Points on a hilly landscape, in no order, each with its height.
From any point a climber steps to the highest of the 2 points nearest to it. It stops when none of these is higher. Distance is the straight distance between rows; heights are no part of it.
Q_704: [-57  27  26 -67 -24  57 -46 -14 -50  32  20  18 -50 -10   1 -31  18   0
 -54   2 -15  31 -10  22   9  49  -2]  (h 427)
Q_818: [-58 -36  46 -72 -52 -40 -47 -23 -16 -13   4  13  -4  -8 -49   0 -42 -65
 -32  -7 -15  16 -25   2 -35 -20  -1]  (h 320)
Q_226: [ 11 -23 -15 -26 -44   3 -25   6 -14 -14 -35  28  11 -21 -16 -21  11   3
 -24 -36 -27  29 -19  -9 -20  -4  12]  (h 181)
Q_645: [ 59 -17  41   5   6  11  73  25  18 -28  55 -28  11 -13  22 -12 -62  32
  36  45  52 -24   3  58   6   7  11]  (h 243)
Q_257: [-30  -6   9  15  57  -9  34  39  22  -5  12  16 -26  54   9 -12   4   7
  19 -24  16  -9  -3 -25 -30  -5  57]  (h 587)
Q_291: [-39  -4  -4 -36  -3 -21 -11 -40  12  60 -40 -30  15 -11 -52  77  34 -41
  17 -23 -68  12   0 -61 -80 -28  16]  (h 519)
Q_921: [ 64  10 -24   0  38   9  40  -6  39 -83  13  23 -19   7  14  22  11  32
  10 -19  15  11  30   7  -7   8  21]  (h 579)
Q_650: [-31 -24  -1   8 -10   5  12 -30  27 -40 -25 -10 -27   3 -18 -24  27   6
  57 -38  18   2  17   5   9 -58  36]  (h 588)
Q_642: [-27   7  17  48  27  -9 -22  23   3  62 -12  11   7   1  25  35   5   0
  -2 -15 -42  -8   3 -74 -19  29  -3]  (h 122)
Q_999: [ 31   2  -9  34  64  43  46  22  17  43  59  -7  39  14  17  -2 -35  33
  -9  53  46 -21  26   8 -25   8   6]  (h 461)
Q_135: [ 18  15   2  22  -9   1 -14  34 -36  -2   2   2  -3  25   6 -63 -32  34
  19  21  45 -15 -40  21  29  20 -10]  (h 501)
Q_463: [ 20  31 -36 -62  -2 -22  -8 -24 -70 -13 -17 -18 -63  40 -54  11  12  27
 -15  -8 -45  59 -72 -27  -8  27  -9]  (h 234)
Q_18: [-37  26  24 -35  10   0 -26  16 -49  40  45 -27  12   4  26  42  -1 -29
 -20  27 -39 -17  16 -23 -24  12   2]  (h 89)
Q_286: [-32 -12 -12  -7 -17   2 -49  -9 -16 -14   3   3  61  31  -5 -62 -16 -52
 -31  13  11 -10 -14  28   5 -20  -4]  (h 150)
Q_914: [-35   7 -12 -50  39  34 -46  -7 -44 -33  53  15 -38 -11  45 -18 -16  24
 -20   5  -6  24  17  19 -40   6  26]  (h 527)
Q_958: [-42  21 -31 -41  11  26 -45 -56 -21   4  16  37 -57  17  23 -19  11   6
 -36   1   4  28   5 -21  -9  26  -5]  (h 473)
Q_581: [ 43  -9 -28  -1  26  22   9  -3  28   1  14  40 -26 -69   6 -22   9  -2
  21 -10   9  18  15   4 -48   1  49]  (h 455)
Q_673: [ 49   0   0  73  56  24  81  37  55  -2 -13   1  31  26 -27  38 -13  62
  30   0  17 -35  56 -22 -17  17  23]  (h 395)
Q_395: [  4  19 -23 -50  -3  -2 -32 -21  -5  35 -24 -32 -32   4 -16  26  -1  10
  -8 -12 -81  28  33  -9   6  28   4]  (h 294)
Q_192: [ 32   5  28 -57 -54 -16  31   7 -27 -37 -11 -25 -42 -23  11  18  36  43
  -3  17 -19  -2 -37  43  53  -6   7]  (h 673)
Q_895: [-34 -16 -11  66 -20   3 -24 -21  25  33  -6  -6  44  17  -2 -37 -19 -61
 -17  12  41 -16 -13  21  34 -21 -36]  (h 139)
Q_833: [ -6   9 -58   7  21  18  -4 -43   4  37 -53 -36  17  -3 -16  22  46 -20
  27 -23 -28   9   6  -8  21 -29 -13]  (h 580)
Q_418: [ 19  20 -58   6  36  33  -7  -4  36 -56 -50  44 -21   5 -31  20  27 -48
  18 -20   9  50 -13  12 -35   1   9]  (h 462)
Q_157: [ 28  31 -13 -18  11 -11  15 -35  41 -33 -67   2 -49 -34 -55  -1  -8  15
  35 -32 -31  23  15  13  17  -2  32]  (h 417)
Q_437: [ 30  -6  50 -22 -45  21 -25   3   4 -55 -34 -23  21 -56 -28 -32 -58  13
  28 -25  -3  -5  -1  50  20 -37  15]  (h 400)
Q_345: [ -3 -20   1 -16  22   4  21  23  -3  15  75  -1  35 -14  63  -3 -13  -1
 -14  60  19 -24  32  -4 -22   4  10]  (h 495)
Q_172: [ 34   5  69 -27 -19  26  34  12  39 -12  26 -38  11 -14   9  -8  22   6
  -4  48   6 -49  13  31  62  41   9]  (h 214)
Q_692: [ 45  32  43 -12  -4 -39 -14   2 -30 -15  13  21 -39 -37  34  28 -78  10
  10 -23 -15  26 -19   9  22  26 -54]  (h 270)
Q_443: [ 43 -34 -19  73 -10 -17  35  45  12  10  12  29  25 -11  19   7  -9  19
  42  10  37  13   0  -6 -48 -18  18]  (h 392)
Q_505: [-10   1   4  85  42  30  13  20  36  56  -6   4  25  16  28  29  -1  11
  13   6  21   6   6 -31  -5  39 -32]  (h 141)
Q_665: [ -9  -2  23 -68 -38 -24  21   4 -44 -39  12  18 -42 -22 -19 -15  47  -4
 -31   7 -11   4 -85  17  16  10   3]  (h 618)
Q_708: [-21  27  -3 -59  -3   1 -32 -14 -63  57  10 -17 -43  -4 -50   5 -56  -4
  17  15 -24  26 -62  -5 -16  15  17]  (h 396)
Q_186: [ 36  16  -3 -43  28  11   3 -30   6 -20  -7   4 -52 -24 -17 -28   1  27
  11 -30  -8  13   5  33  45  29  27]  (h 451)
Q_919: [-85  20  -9 -30  13 -11 -46 -59 -48  31  34  -5 -42  40  25  63  -8   4
 -10   3 -37  36  31 -36 -46 -23 -23]  (h 62)
Q_74: [ 17   9 -44  44 -26 -11  -4  25 -12 -46 -39  18  26  48   6  -4  46 -25
  -4 -15  14  17 -51   7   8   0 -11]  (h 644)
Q_265: [-45 -21  32 -60 -15  22 -37 -26 -11  -4   8  24  -3  29 -31 -20  60 -25
 -64 -29 -34  21  10 -20 -15  18  22]  (h 374)
Q_916: [  6 -62  42  23 -67  16  22  23  36  15 -12 -12  69 -38 -66 -44  -2 -18
 -32  -7  16 -35   3  24  15   2  12]  (h 408)
Q_652: [-79 -44   8 -38 -52 -21 -65 -44  -6   9   2  24  14  17 -23  -7   2 -39
 -47 -44 -25  13  12 -28 -16 -26  -4]  (h 343)
Q_917: [  5   8 -34   6  60 -10   6  63  13 -21 -17  41 -44  11 -44  10  16  -6
 -10 -37 -43  17 -20 -36 -16  30  -1]  (h 718)
Q_398: [ 18  -6   4 -27 -20  -9  12 -28 -36 -17  19  -3 -72   9  42   6  44  39
  16  -8  10  -6   1  -7  45 -13  10]  (h 716)
Q_677: [ -6 -40 -11  72 -57   7  14  -6  32 -79 -27 -40  83  36   2  18   2 -15
 -23  12  33  -3  20  33 -28 -49 -33]  (h 631)
Q_433: [-92 -19  36  15 -34   3 -38  25  -8  56  -9 -13  21  25 -50 -71 -14 -25
   2  -3  14 -36  12 -29  18 -12  27]  (h 552)
Q_64: [ 10  -1  -8 -43  14  17 -14 -24   4 -36  19  21 -43 -26  17 -34 -33   1
  17 -10   9  23  39  28  -8 -31  37]  (h 487)
Q_109: [-42  11 -54   8  22  -8 -42 -12 -21  15 -42   7   0  45 -32  16 -27 -10
  15 -29 -40  27  17 -58 -20   7   3]  (h 438)
Q_853: [-39  -7   2 -33 -11 -11  -9 -10 -37   7 -16   3 -56  11 -27  -9  -6  64
  38 -39 -37  40  31 -35 -27 -15  37]  (h 482)
Q_94: [-36  51 -31 -29  44  30 -35 -20 -38  82  18   2 -15  19  20  21  44 -18
 -33   2 -32   4 -26 -50  -8  40 -36]  (h 49)
Q_394: [-13   3   4  37 -54   0  -1 -30  17  -5  -6  22 -19 -29  43  11  31 -16
 -25   6  35  14 -30  26  51   9 -27]  (h 177)
Q_709: [ 73  10 -13  52  36 -13  47  23  49 -35 -11  -9  18  31   2  62   1 -15
 -30   2   4 -25  27  -8   4  56 -31]  (h 357)
Q_487: [-54 -18  15 -30 -24 -17 -15 -26 -21  13   5 -34 -18  23 -20 -61   4  -9
  -3 -18  22 -29  22 -16  45 -27  21]  (h 578)
Q_406: [ 53  21  29   9  41 -54  39  58  -4 -66  11  29 -36  42  -1 -27  -7  73
  -1 -41   0 -16  -6   0  64  28 -42]  (h 594)
Q_528: [ 31  19 -22 -43  34 -41  -8 -27 -62 -37   2  14 -68  23 -22 -19 -32  24
   3 -46 -16  41 -21  -9 -14  -3  -7]  (h 229)
Q_176: [ -5  36 -66   0  63  25 -35 -16  38 -12 -65  19   2  45 -43  38  48 -60
  -5 -15 -41  37 -23  -2 -30  12 -20]  (h 466)
Q_826: [-17 -29  38 -78 -56   3 -49  -5 -53  14  31   6  -3 -29  -3 -60 -36  -2
  -8  14 -16  10  25  12  12  -7  -4]  (h 293)
Q_738: [-28  -7 -63 -13   0  15 -16 -47 -28  57  28   2  18 -31  27 -30  30 -15
  -1  19  34  -2 -21  -6 -11 -20  23]  (h 554)
Q_158: [-13  -4  46  11 -10   6 -15  32 -22 -43  28 -25   5  65  37  -7 -53  59
 -33   2  20 -16  58   7   9  40 -26]  (h 513)
Q_690: [-61  -6 -56 -34  58   9 -42 -19  -1  41 -21  43  -9  42 -44 -37  16 -16
 -19 -16 -36  28  27 -72 -44   3  17]  (h 508)
Q_144: [  3  10  40   7   8  -1   3  46   4  76  11 -21  44 -28  30  56  14   1
 -14  29 -41 -34  -5 -34 -35  24  -4]  (h 106)
Q_335: [  3 -36   7  16 -56 -25  -8   9  -7 -22 -13  -2  74  32  -8 -14  -3 -36
 -51 -23  -2   3  17  -1  15 -21 -13]  (h 160)
Q_996: [ 52 -35 -36  -8  -5   7 -30   9 -10 -51  -8  23  41 -17  43   1 -17   4
 -12   6 -19  23  15  -7 -15   2  -5]  (h 199)
Q_364: [ 92 -13 -30  91  13 -11  86  33  66  14  -7  25  50  44  -4  60  18  39
  -9  -6  19  -6  41 -21 -22  39 -18]  (h 375)
Q_503: [  9  16  -5  -6  45 -12   4  20   7  64  -7  39 -23 -67 -31   7 -31 -21
  26  10 -38  10  -7 -15 -25  55  49]  (h 401)
Q_40: [-30  18 -70  21  20  -1 -59 -23  -6  17 -40  46 -28  23   2  -8 -18  -1
  10 -16 -24  48 -26  -8 -49  14 -29]  (h 382)
Q_661: [ 96  -1  19 -14  -2 -29  22 -27  37 -55   7  21   9 -52   9  26 -16  -8
   6   9   3  -4  27  33  53  23 -12]  (h 315)
Q_668: [ 16  17 -13  -5  18 -23  -6  11 -22   7  50  -3 -68  35  46  14 -19  37
  -5   0  -6  10  38 -18  48   4 -19]  (h 664)
Q_502: [ -6   2 -25  -6   4  -3   3 -27  20 -29 -10 -58  13  10  11  43  33  -9
  -5  11 -12 -21  17   6  29 -18   9]  (h 522)
Q_391: [-64  21  -7 -19 -30  27 -15 -55 -12  75 -43 -17 -17 -12 -22  35  48 -14
  10 -14 -21  40 -32 -39 -51 -25  11]  (h 586)
Q_9: [ 37  13 -13  71  50  58  43  47  32 -15   3 -20  36  50   4  -3 -40  69
  15  18  32 -13  20  18 -32   1  17]  (h 423)
Q_584: [ -7  20   7  49 -16  25 -15 -13  14  55 -31  -4  -2   9  17  23 -14   8
  -1  17  14   5  -5  -5  45  23 -27]  (h 159)
Q_300: [ -9  -6 -30   2  65   2   2   7  15   8   8  58 -25  14 -10 -22  25  -1
 -22 -24 -27   0  41 -80 -32  20   6]  (h 600)
Q_121: [-27 -23  58 -62 -44   8 -32  47 -77 -19  49  -2  32   6  26 -59 -13  48
 -16  40  13 -15   8  34   3   0  -6]  (h 283)
Q_446: [ 30  25  14  16  14   3  -6  46   3  46 -16  26   5 -16 -36  -6 -13 -35
   9 -19 -26  -3 -25 -14  11  61  -4]  (h 372)
Q_957: [  6 -14  16  52  58  -3  60  68  11 -23  35  26  17  58 -24 -23 -18   9
 -16  -2  54 -32 -15  -6 -26  16  20]  (h 530)
Q_243: [ 25 -45  81 -16 -48 -18  39   7   0 -14  69 -40  27  31  20 -20 -49  55
 -12  41  66 -34  -4  24  54  -7 -38]  (h 228)
Q_440: [ 22 -52  47  23 -27 -33  62   7  17 -19  61 -15  26  10  13  -4 -52 -15
  -2  30  76 -31 -31  19  19  -9  -9]  (h 233)
Q_962: [-31   4  21  41 -16   0   5 -14  39  46 -17 -38  42 -48  15  67  17 -11
  32   2 -16 -21  -4   7 -37 -39   3]  (h 464)
Q_466: [ 18  36 -12 -36 -33 -25   7  -9 -20  37 -46  -3 -73   8 -34   4  -6  23
  11 -21 -37  31 -23 -13  10  25  -5]  (h 263)
Q_966: [ 12 -25   6  -9  31  -8   2   7  36  55   7  26   8 -67  -4  -4 -28 -19
  11  -8 -19  23  56  -7 -41   0  29]  (h 428)
Q_681: [-23 -26 -37  36 -27 -26 -10 -31  40 -78 -46 -10  33  25   5   3  -7 -23
   4  -4  23   7  37  12  11 -49 -23]  (h 655)
Q_474: [  0   9  -3  81   5  -7  28  -9  45  45 -32  10  65  27 -33  -3  24 -76
  -9  -9  21 -29 -22  12  19   7 -48]  (h 129)
Q_731: [ 58  -2  -6 -17 -19 -34  26 -12   9 -29 -20  11 -21 -71 -38 -13  -5 -25
  29 -15  18   8 -58  50  35 -19   1]  (h 419)
Q_976: [ 31  26 -54  23   9   9 -21 -36 -31 -10 -20   6 -21  27  20 -37 -38  34
  11  -7  11  13  27   5  25 -25  -6]  (h 232)
Q_832: [ 24  -4  75  20 -27  12  52  10  36  48  21 -23   9 -60  -4  38  23 -33
  -2  51  17 -51 -23  25  28  19  -5]  (h 202)
Q_84: [  3  -1 -66   7   7 -47   2 -26  -3   7 -40  28 -43   4 -39  -6   1  -2
  72 -34  15  35 -57 -18  -7 -26  -2]  (h 723)
Q_60: [-15   6  -2   7  47  -6 -33   6 -14 -15  42 -25  14  47  45   2 -75  14
 -23  10  -8 -11  77  -7 -10  22  -9]  (h 540)
Q_576: [ 74  43 -30  38  24 -13  11  51 -21 -44  -1  30  -4  26 -11 -51 -26   7
  45   2  35  -3 -19  16  45  21 -18]  (h 528)
Q_381: [ -4 -10  55 -19 -44  10  11  52 -34 -10  15 -26  18 -10  48  40  60  12
 -18  20 -26 -14 -23   0   7  13  11]  (h 278)
Q_2: [-23 -31 -50  43  17  19 -11 -38  31  -9  -8  -6  50  23  17  -6  14  -6
  -6  12  40  -9  71   4 -18 -60 -16]  (h 620)
Q_694: [ 58 -35  20  54 -16 -12  57  12  32 -54  -9  -6  63  21  16  76 -18   3
 -41  26  11  -9   3  16 -17  35 -26]  (h 341)
Q_155: [ 15   7  42 -42   7 -33 -17 -12 -21  -9  52 -16 -27 -39  30  33 -50  16
  14 -16 -25  18  40  17  -3   4 -10]  (h 289)
Q_378: [ -1  36   7  37  -9  25   1  55 -29  26 -42 -22 -39  13  17   6  29  58
  30  -8 -17   7 -11   5   0  43   9]  (h 335)
Q_293: [ -8   1 -23  45  24 -16  19   5   9  27 -19  28  -7  20 -18 -11  23 -26
  25 -21  17   7 -25 -35 -22 -19  19]  (h 646)
Q_480: [ 34 -19  65  -6 -39  30  24  53 -21 -17  43 -10   8 -37  29 -26 -33  48
  21  68  37 -22 -28  36   8   7 -14]  (h 255)
Q_712: [-19   4  44 -15 -33  -9  25 -35  23  58   2 -39 -20 -29 -27  26  21 -15
   5   2 -45 -18  23 -18  19 -10  38]  (h 416)
Q_793: [   8   30  -27 -108   -3  -10  -23  -65  -78   25   23  -26  -50  -20
  -18   24  -24   16  -23   27  -30   34  -24    0  -21    4    0]  (h 353)
Q_646: [-73   9 -43 -15  11  17 -12 -41 -13  38 -49 -47 -23 -13  -4  28  12   4
  35   3 -13   9  -4 -11 -24 -63  19]  (h 651)
Q_438: [ 14 -21  43  13 -70  18 -29  19   6 -12 -30 -30  37 -20 -56 -53 -40 -11
  -5  12  14 -31 -25  56  44 -11  11]  (h 393)
Q_145: [ 41  28  20  33  16  10  43  34  33  73  20 -30  30  -9 -12  37 -13 -20
  10  46  10 -44 -11  26  30  56  -8]  (h 187)
Q_920: [ 15 -17 -44  64 -25   8   1  -1  41  15  -8  21  60 -37   5   7   1 -31
  33  18  40  10  -4  -2 -51 -46   1]  (h 415)
Q_538: [-45   2  31 -32 -13 -18 -11  16 -43  24  -5 -21 -44 -21  -8   1 -37  13
  41  11 -40   8 -18  -7 -21 -31  33]  (h 440)
Q_156: [-53  13  27  -9  -1  29   1   7 -13   3  15 -14 -22 -20  26  -2  17 -39
 -25  19  22 -10 -55  12 -14  -4  11]  (h 652)
Q_583: [  3 -13  76   8 -70  -9  20  -9  26   9  40  12 -42 -53  18   7   2 -23
 -14  32  35 -23 -19  33  52  12 -20]  (h 191)
Q_675: [-64   6  -4 -42  -9 -26 -50 -33 -64  49  55 -24   6  17  31  30 -27  -2
 -13   4 -10   3  71 -27 -25 -12  15]  (h 76)
Q_372: [ 22  26 -25   0  34 -46 -14 -17 -27 -41   3  30 -48 -11  23 -14 -65  26
  27 -39  -5  23 -10  19  27 -13 -44]  (h 251)
Q_399: [-13 -18  74  -1 -31  32  -4  17  27 -49  10   6  27 -13  14 -15 -40   1
 -34  -7  18  -7  22  43   9  38 -34]  (h 456)
Q_896: [-29   6  40  13 -33  22 -11  50 -43 -16  -6 -41   0  11  46   5   1  64
  -6  18 -19  -5 -37   5 -21   5   4]  (h 303)
Q_835: [ 26  -5  12 -62  10   6   5  77 -26 -38 -10  18  16 -10 -53 -55   7  20
   5   0 -30 -12 -41   9  10  40  29]  (h 526)
Q_898: [-20  19  10 -20   8  45 -24   9 -18 -26  34  18 -21 -31  47 -32 -10  33
   0  35  20 -10 -44  47 -29  13   7]  (h 584)
Q_612: [-10   0  14  27 -42 -29 -23  37 -49 -63 -12  29  14  26  21 -24  13  11
 -26 -38  23   7 -65   6  -4   2 -13]  (h 585)
Q_946: [ -2  26 -16  50  19  30 -33  32  15 -61 -45  35   9  29 -14 -53 -29  11
  24 -15  36   2   3  41 -27 -27  -3]  (h 439)
Q_872: [ 34  28 -50  -1  20  17 -70  -4 -49 -50 -25  23  11   6  45 -29 -41  30
 -23   0 -14   8   9  33   2  21 -17]  (h 218)
Q_89: [-74   8  53   0 -31 -19   7 -18  16  84   4 -51  -8 -39 -12  47  13   1
  27 -10  -6 -40 -29 -25 -18 -40  26]  (h 437)
Q_444: [ 60 -15 -15  16   1  21  42   9  13   9   4 -50  61  -9   2 -23  46   9
   0  22 -11 -46  39  11  30 -13  23]  (h 378)
Q_814: [ 32  21  10 -36  39   2  27  -2  28 -79  15 -26 -19 -27  17  46  32   6
   0  16 -20 -16  -2  27   5 -15  39]  (h 529)
Q_623: [ 80 -31  14  14   5 -24  38  -4  39 -82  17  17  61  -9  20  20 -41 -13
 -18   3  11  11  40  19 -13  15 -42]  (h 328)
Q_367: [ 14 -29 -32  42 -51   1 -26   9   4  19 -48   8  51  19 -20 -30  26  -1
   1 -30 -19   9  22 -15  16 -14   8]  (h 167)
Q_510: [-86 -19  42   8 -56  14 -39 -39  36  26  22 -35  41   8  -2 -21 -10 -14
 -37  18  24 -24  45  -8  32 -33 -39]  (h 502)
Q_470: [ -9 -15  16  72 -54 -14  30  38  10  -5 -25 -12   6  13   7   3 -29  53
  20 -10  40   1  -2   1 -20 -27   5]  (h 376)
Q_918: [-45  -8  18 -94 -37  44 -17 -21 -57  33  41 -12 -34  15 -33 -37  53 -16
 -33  15 -19  23 -19  -6   0  -6  33]  (h 403)
Q_104: [-27  29 -22  22 -12  24 -11  -5  -4   1 -17  -9 -50 -23  25  23 -22  49
  25 -10 -38  40  43  -9 -24  -5   7]  (h 432)
Q_771: [ 46  21  29  34  34 -14  66  37  32 -60  -5   2 -37  29   6   7  -4  58
  18 -33  36 -16  23   3  33   1   8]  (h 621)
Q_333: [-28 -20  65 -26 -45 -42 -11  36 -51 -55  23  15  -6   9  10 -14  22 -13
 -25  25  31  -5 -82  10   5 -11 -13]  (h 558)
Q_239: [ 15  -7  37 -38 -26  -1   6 -15 -12 -54 -35   9 -42 -48 -47 -53  -9  11
  11 -33   1 -11 -35  38   9   2  14]  (h 418)
Q_888: [  5  15  43 -39  24  60 -14  32   9  -4  22 -69  12 -10  25  -3   7  33
 -17  36 -25 -38  36  43  14  38  24]  (h 197)
Q_194: [ 62  12 -81  44  43  -7  32  -5  25  18 -46  34   5  23 -18  18  53 -21
  27 -13 -14  -6  25 -37  24  14 -12]  (h 469)
Q_955: [ 45  26 -23 -24  80  -1  11  44 -17 -51  -5  31 -35  -2 -50 -52   5  23
  -7 -23 -22  -1 -20  -1 -14  26  29]  (h 605)
Q_371: [-20  28 -28  39  35  42  12 -12  23 -23   3   4  27   5  30  31  74 -41
  -5  10   2  -6 -28  17 -27   1   1]  (h 576)
Q_20: [-25  -2 -13  10   6 -12  12  -9 -19  58  50 -11 -27  32  11 -33  -4   3
   1 -13  -3 -34  18 -35  42   9   3]  (h 613)
Q_968: [ 29 -17 -69  47   0 -22 -12 -41  45  -6 -25  34  28 -27  -3  34  27 -80
  20  -5  24  10 -10   0   1 -19 -13]  (h 447)
Q_242: [  3   1  31 -25  38 -21  18  46  -4 -31 -16  25 -38  14 -23  -9   6  54
  28 -28 -22   9  21 -35 -39 -20  57]  (h 532)
Q_349: [ 20  20 -41  48  25  19  24  31   5  35  16   0  39   3  54   8  45 -20
 -32  39  30 -14 -30  15  -7  25  -3]  (h 497)
Q_62: [-54 -14 -39  20  22   3 -43 -21  -1 -16  24   0  27  60  59 -26 -38   3
  -9  28  31  12  53   6 -38 -23  -8]  (h 577)
Q_11: [-48  42 -48  41  49  38 -13 -38  33  50 -18  39  33  -5  18  20  65 -55
  17   4  23  25 -33  -5 -23 -16 -42]  (h 695)
Q_347: [-34  -2 -26  16  -6 -28 -31 -20   0  -1  -1  24 -47  11  33  45 -13   0
  27 -14   4  41  -1 -11 -35 -30  -8]  (h 383)
Q_166: [-16 -20 -40 -23  13 -18  -3 -47  44 -58 -48  16 -39  -5 -18  26  40 -32
  15 -33  -2  23 -12   3  -5 -49  10]  (h 531)
Q_876: [  48   15   -4 -100  -31   16  -21  -45  -39   -3  -13  -26  -20  -20
  -21    3   -6    9  -22   -8  -54   27  -14   17   10   -1   10]  (h 327)
Q_238: [ -4  -4  72 -44 -24  -9  -4  74 -40 -53  37  13  -8 -24  10 -61 -31  40
  21  16   9  -8 -31  41   7  -2  -5]  (h 269)
Q_985: [-32  12  -3 -15  39   2  12 -18  20  57  25 -19   8 -47  11   7  48 -44
 -11  14  12 -15 -33 -20 -31 -25  13]  (h 593)
Q_259: [ 31 -20  18  43 -42  -5  31  18   2  14   9 -42  47  26  49  72   3  31
 -36  15   4 -31  26 -20  10  26 -33]  (h 325)
Q_409: [ 43 -26 -27   7  22 -49  22 -24  54 -51 -43  47 -11   4 -10  51  30 -63
   7 -12   1  15   6 -27   9 -17   6]  (h 483)
Q_5: [-87  23  26  -1  12  26 -40 -14 -37  81  23 -45   2  23  14   9  34 -14
  -4  11 -41 -20   7 -39  11  12 -27]  (h 71)
Q_543: [ 36  16 -74  31  79 -17  16 -34  26  66   7  47  24 -17  -8  12  44 -42
  10 -11   2  12  -2 -62   3  23 -28]  (h 426)
Q_136: [-52  -8 -66   9  44   5 -23 -76  26  74 -17  39   6   8  -7 -20  51 -53
   9 -15  34   0 -27 -51  12 -34 -30]  (h 592)
Q_471: [-76  -9  63  22 -61  -3 -42  36 -14  13  24 -17  25  23  -6 -14 -26 -28
 -24  13  30 -38  20  12  15 -17  -3]  (h 524)
Q_339: [  0   4 -98  -7  71  11  -9 -63  39  51 -28  32 -16   0  -5  49  38 -36
  24 -19 -39  43  15 -58 -28   6 -47]  (h 371)
Q_266: [ 26 -25  55 -25 -19 -13  36 -19  24 -21  46 -52  24  22  13  11 -12  27
 -42  28  14 -45  43  26  63  -3 -10]  (h 223)
Q_210: [-36 -42   5  33 -35 -31  24 -10  37 -52 -11 -25   1  12 -18   5  21 -15
  -3  -2  52 -33 -12  -3   6 -59   6]  (h 624)
Q_51: [  38   -7   19 -102    3   -6   11   27  -31   12   21    3  -31  -33
  -47  -31   15   -6    9    8  -53  -11   -6  -19    9   39   34]  (h 474)
Q_952: [-61  41 -67  17  59  23 -20 -63  23  29 -68   0   6  22 -20  50  78 -61
   8   4 -16   7 -49 -32 -29  -9 -40]  (h 565)
Q_277: [ 85  -9 -53  25  -1 -31  44  -9   0  16 -43   3 -16 -28   7  33  33  10
  41 -12  -6   7   8 -25  22   3  15]  (h 498)
Q_972: [ 91  29 -27   3  73 -36  28  57 -18 -32  28   6 -20  10   2 -24 -52  50
   7 -15   0 -11 -11 -13  47  32 -36]  (h 561)
Q_431: [ -8 -12 -29  -8  -3  37 -18   1 -22  34  51  11  57  -7  48 -34  23  -7
 -41  59  30 -18 -13  28  -5  -1   3]  (h 523)
Q_705: [-17  23   2   2   7  -7 -29  20 -13 -33   4  30 -13  28  -8 -78 -66   1
  23 -12  47  21 -19  45  -1 -27   7]  (h 471)
Q_520: [ 39 -14  15 -11  -5 -34  30  34   0  -6   8  16  13 -29 -29 -43 -56 -15
  45  -4  15  -2 -30  43   3  -6  18]  (h 441)
Q_32: [  4 -33  68  40 -16  29  23  51  57   5  21   8  61  10 -17 -17 -36 -17
 -25  14  18 -29  18  32  -7  23   0]  (h 429)
Q_498: [-27  -2   8  42 -51  -2  15 -27  11  -1 -23 -63  52 -23  19  54  17 -36
 -26  25   6 -11  -3  11   1 -26 -19]  (h 489)
Q_304: [ -2  15  28  47   6   1  23  24   1  20 -37 -34 -22  20  -3   2 -33  49
  53 -24 -14 -15   9   7  21 -11  14]  (h 361)
Q_359: [-34 -19  61 -16 -54  24 -35 -17  31 -11   7  -9  12 -44   1  -5  10 -19
 -41  10   0 -18  54  16  30   7  -6]  (h 481)
Q_982: [ 63 -19 -44  33  -4  -4  61  -4  45 -38 -26   5   1 -14  16  50  48  20
  14  -9  18  30  30  20 -12 -11  -4]  (h 533)
Q_698: [-19 -23  53 -60 -43 -43 -33 -37 -38 -17  23   9 -13 -47 -10  10 -29 -21
  -5 -19 -28  19  28   1  -9 -32   1]  (h 304)
Q_412: [ 13 -10   0 -41 -12   9  37 -15  20  58  25 -39  33 -36 -23  -8  40 -13
  -8   2 -10 -46  43 -15  54  -7  22]  (h 394)

For each start below, name the point where the climber stops.
Q_916: Q_398
Q_463: Q_84
Q_286: Q_156
Q_238: Q_156
Q_623: Q_156

Call two points neighbours if one is among the 2 nearest of the other. Go from one point of each pair to the other, from neighbour to neighbour, staying as high as possible. Name the lowest point that can't be avoided.
Q_681 and Q_156: Q_418
Q_681 and Q_917: Q_40
Q_771 and Q_646: Q_502
Q_74 and Q_398: Q_333
